The views of a scene show one set of named points, each view turned or mirrored, and shifted as a whole, with a little noise and some points left out.
In the rows, zero is written as 128.

Scene 1
View 1
z175: [144 172 157 180 121  69 153 106 192 157 182 122 192 135 122 153 124  99
 108 137 146  99]
z15: [115 151 154 152 124  98 146 134 166 154 170 148 196 119 130 132 137 132
 107 126 168 104]
z911: [111 155 155 170 141  83 154 119 173 163 179 142 196 133 126 123 120 132
  86 117 167 107]
z9: [109 131 150 148 149  95 160 124 172 145 188 149 207 117 133 132 127 115
 115 119 167 137]
z661: [ 89 136 155 179 176  81 168 110 172 165 198 150 207 138 127 102 102 138
  68  95 179 137]
z846: [111 144 150 138 123 108 143 143 161 149 166 154 197 111 134 133 145 134
 113 127 170 108]
z136: [ 99 154 156 172 145  88 153 125 164 168 175 150 194 134 126 110 119 151
  71 109 179 103]
z324: [120 179 154 145  86 111 121 161 145 169 131 155 174 116 125 130 160 172
  89 137 177  50]
z187: [111 134 147 122 118 117 142 152 155 142 164 159 198  99 138 138 155 130
 131 132 172 114]
z757: [131 186 155 158  85 101 125 150 156 171 136 144 173 123 120 135 152 161
  86 139 169  48]
z944: [104  94 141 104 153 119 163 138 169 120 200 162 224  87 149 143 141  90
 165 125 169 174]
z278: [121 149 149 131 109 111 137 146 160 148 160 154 193 104 134 141 153 132
 123 135 170  99]
z566: [106 129 155 171 174  74 176  99 189 148 213 138 214 131 131 126 103  98
 103 109 163 155]
z686: [ 74 123 153 165 180  92 167 120 163 161 196 161 211 131 135  93 106 149
  70  90 189 143]
z314: [131 152 151 147 117  95 147 128 178 146 173 141 195 113 130 151 140 109
 126 136 156 109]
z459: [121 136 145 118 112 118 141 150 161 138 164 157 198  96 140 146 158 120
 143 139 165 116]
z382: [103 177 157 169 114  97 132 146 150 181 144 155 178 134 121 109 138 183
  56 118 183  60]
z407: [ 57 133 156 167 177 100 154 136 142 179 175 175 201 136 131  68 110 194
  36  80 207 115]
View 2
z9: [110 110  72 125 114 145 129 186 176 120 106 161 131 116 101 128 127 146
 132 124 144 135]
z175: [136 114  20 156 121 156 107 184 153 100 117 171  88  87  90 128 131 122
 137  93 137 124]
z757: [148 129  30 184 111 185 103 150 115  65  56 120 103 108 126 132 124 157
 140 125 101 100]
z661: [ 91 122  60 130 125 142 144 198 152 125 127 161 131 147 100 171 107 121
 105 124 172 136]
z911: [115 122  45 149 122 156 125 182 142 105 105 150 116 125 105 152 115 133
 122 119 145 123]
z136: [114 126  47 155 121 162 127 178 130  97  94 140 121 134 114 158 112 138
 116 128 141 120]
z686: [ 84 123  77 127 126 143 151 195 148 124 112 146 149 164 113 178 103 135
 102 141 167 134]
z944: [103  93 115  90 101 132 131 188 225 141 102 171 156 108 104  90 143 173
 151 134 136 149]
z278: [132 114  67 145 106 166 110 164 163  95  71 139 126 107 119 111 135 168
 149 130 115 119]
z382: [124 136  37 180 120 182 122 160  99  72  61 112 117 140 133 169 105 151
 116 139 122 102]
z566: [ 96 111  59 120 124 134 138 205 178 135 142 180 125 124  86 149 119 120
 120 111 170 142]
z459: [128 107  81 131 100 156 113 165 183 105  73 147 134  97 116  96 140 176
 156 132 112 125]
z407: [ 82 139  78 144 127 160 157 182 113 105  85 115 158 192 133 202  87 145
  88 162 160 122]
z324: [147 129  43 179 108 186 104 147 117  63  41 108 115 112 135 128 123 171
 139 137  96  98]
z846: [122 116  71 141 109 160 119 171 160 101  79 142 130 115 116 123 128 163
 138 132 124 122]
z187: [118 106  88 125 101 153 119 168 183 110  75 145 140 110 117 104 132 175
 149 136 118 129]
z15: [122 118  56 146 111 160 120 172 152 100  89 144 120 115 113 130 125 151
 133 125 129 121]
z314: [132 111  52 142 109 157 110 175 169 102  94 159 112  94 102 109 135 149
 146 114 124 126]
View 3
z686: [115 113 153 112  74 117 105 122 124 140 191 172 164 150  81 147 145 131
 110 102 147 151]
z661: [123 126 149 123  77 108 109 127 126 127 194 176 159 144  85 142 135 120
 112 121 150 151]
z846: [149 109 152 120 108 144  94 106 157 143 143 122 129 156 135 148 126 138
 136 130 158 149]
z175: [162 154 139 144 104 121 102 119 154 100 159 133 116 135 140 132 108 100
 131 184 167 148]
z324: [191 100 186 151 124 159  83 114 162 159 147 129 133 150 194 113 108 170
 171 128 143 154]
z459: [148 105 136 109 120 157  88  92 173 146 118  95 110 163 139 164 125 135
 138 137 165 145]
z9: [131 124 133 112  96 131 100 106 151 128 153 130 127 153 104 160 130 118
 119 136 163 145]
z911: [149 129 152 134  94 122 101 121 141 123 173 151 141 139 124 134 121 122
 129 142 152 150]
z15: [153 118 151 127 105 138  95 112 152 136 153 131 130 151 137 142 121 130
 137 140 156 147]
z757: [193 112 182 157 121 151  86 119 160 148 150 133 129 144 192 108 103 157
 170 146 147 156]
z187: [140  98 138 107 113 154  89  93 166 152 127 104 121 165 127 165 130 137
 131 123 162 146]
z314: [154 128 137 125 113 139  95 104 163 122 137 114 113 150 136 148 119 117
 135 159 168 148]
z278: [158 109 150 124 119 154  88 100 167 147 130 110 118 157 149 148 120 140
 145 136 160 149]
z944: [103 106 105  78 106 148  96  80 168 141 117  89 109 175  80 202 146 113
 104 123 176 139]
z382: [179 106 193 155 104 136  90 129 139 154 182 167 156 141 169 103 115 165
 159 118 135 158]
z407: [128  92 186 122  74 122 102 131 114 165 209 196 187 151 101 126 144 162
 128  72 127 157]
View 4
z846: [122 149 164 128 110 137 120 121 111 140  72 160 116 137  76 154 129 118
 108 131 141 102]
z314: [123 150 162 131 114 129 114 125 110 133  74 156 101 133  76 167 135 137
 115 134 157 114]
z686: [151 100 186 105  94 163 134 128 152 151 107 123 127 164  76 149 145  88
  58 158 101 103]
z136: [135 120 186 128 113 138  95 122 134 127  81 150 119 162  79 141 142 102
  89 161 140 112]
z407: [144  97 199 109  99 162 110 118 158 142  93 145 162 178  82 111 136  43
  57 170  88  83]
z382: [121 129 194 141 124 132  62 111 132 115  59 178 148 170  89 106 128  72
 106 165 149  97]
z175: [132 128 180 142 123 118  78 129 125 114  79 145  76 154  77 169 156 153
 111 162 183 147]
z661: [150  96 190 110  99 154 122 129 154 142 108 121 115 169  73 154 153 101
  62 168 116 117]
z15: [127 140 171 127 113 135 108 123 118 134  77 156 111 143  76 153 135 120
 105 143 147 111]
z459: [114 170 148 125 108 135 137 125  93 147  65 164 110 116  72 167 120 137
 119 112 144  98]
z324: [105 160 175 151 130 121  69 111 105 114  40 197 139 144  87 114 115  91
 132 142 164  93]
z757: [109 153 179 153 132 119  59 112 110 109  46 188 128 152  87 121 124 103
 132 151 174 105]
z944: [128 157 136 101  88 154 192 134  99 177  98 129  95 102  62 201 129 152
  94  98 112  98]
z566: [153 106 177 109  96 149 140 136 144 146 118 109  84 153  68 188 162 143
  69 155 129 133]
View 5
z324: [132 102  89  49 132 159 154 173  88  71 105  93 144 133 115 151  95 117
 128  50 157  95]
z459: [150  84  53 129 111 130 183 152 135 108 104  78 120 151 146 124 121 125
 120  78 155 126]
z661: [114 106  96  93 134 132 153 161 107 131 201  96 122 129  97 140 172 160
 175 134  88 126]
z944: [154  84  38 174 103 110 199 134 162 141 140  73 104 156 148 112 167 142
 130 120 129 147]
z278: [138  90  69 104 121 138 167 164 117 104 116  85 126 143 135 130 118 127
 127  79 143 118]
z382: [123 109 104  32 143 163 148 170  79  80 146  97 147 123  95 160 123 132
 151  71 131  92]
z686: [128 111  88  93 131 133 173 146 114 125 203  89 128 127  91 148 189 160
 172 129  94 122]
z15: [125  94  81  97 125 138 156 169 109 110 138  89 124 138 125 132 128 135
 141  94 124 120]
z566: [107  91  88 137 125 118 147 172 125 150 190  94 104 138 124 118 159 158
 167 148  83 143]
z187: [147  90  57 123 113 131 185 148 134 112 125  81 122 148 134 128 140 131
 131  89 143 125]
z175: [ 91  81  95 110 129 127 114 205 102 124 140  98 107 139 144 113  97 140
 149 113 103 129]
z911: [111  97  94  90 133 138 144 177 102 118 163  95 121 133 117 134 136 142
 157 109 105 121]
z9: [126  92  74 126 121 125 163 161 127 128 156  86 112 143 129 125 149 144
 149 116 112 133]
z407: [138 125  99  45 140 150 182 135  95 104 210  92 149 115  64 171 198 158
 179 108 105 100]
z136: [118 103  97  75 135 143 146 172  97 109 164  97 130 129 107 142 138 144
 157 103 112 112]
z846: [132  97  78  95 125 140 165 162 113 108 138  89 126 139 122 137 136 134
 142  91 128 118]
z757: [121  98  95  52 136 159 139 185  84  77 110  96 139 132 120 144  87 119
 134  59 146  99]

In a view up to two points have been moved. Name them for each view, in the order of its rows, or write -.
view 1 | z136, z187
view 2 | z661
view 3 | -
view 4 | z314, z175
view 5 | z459, z846
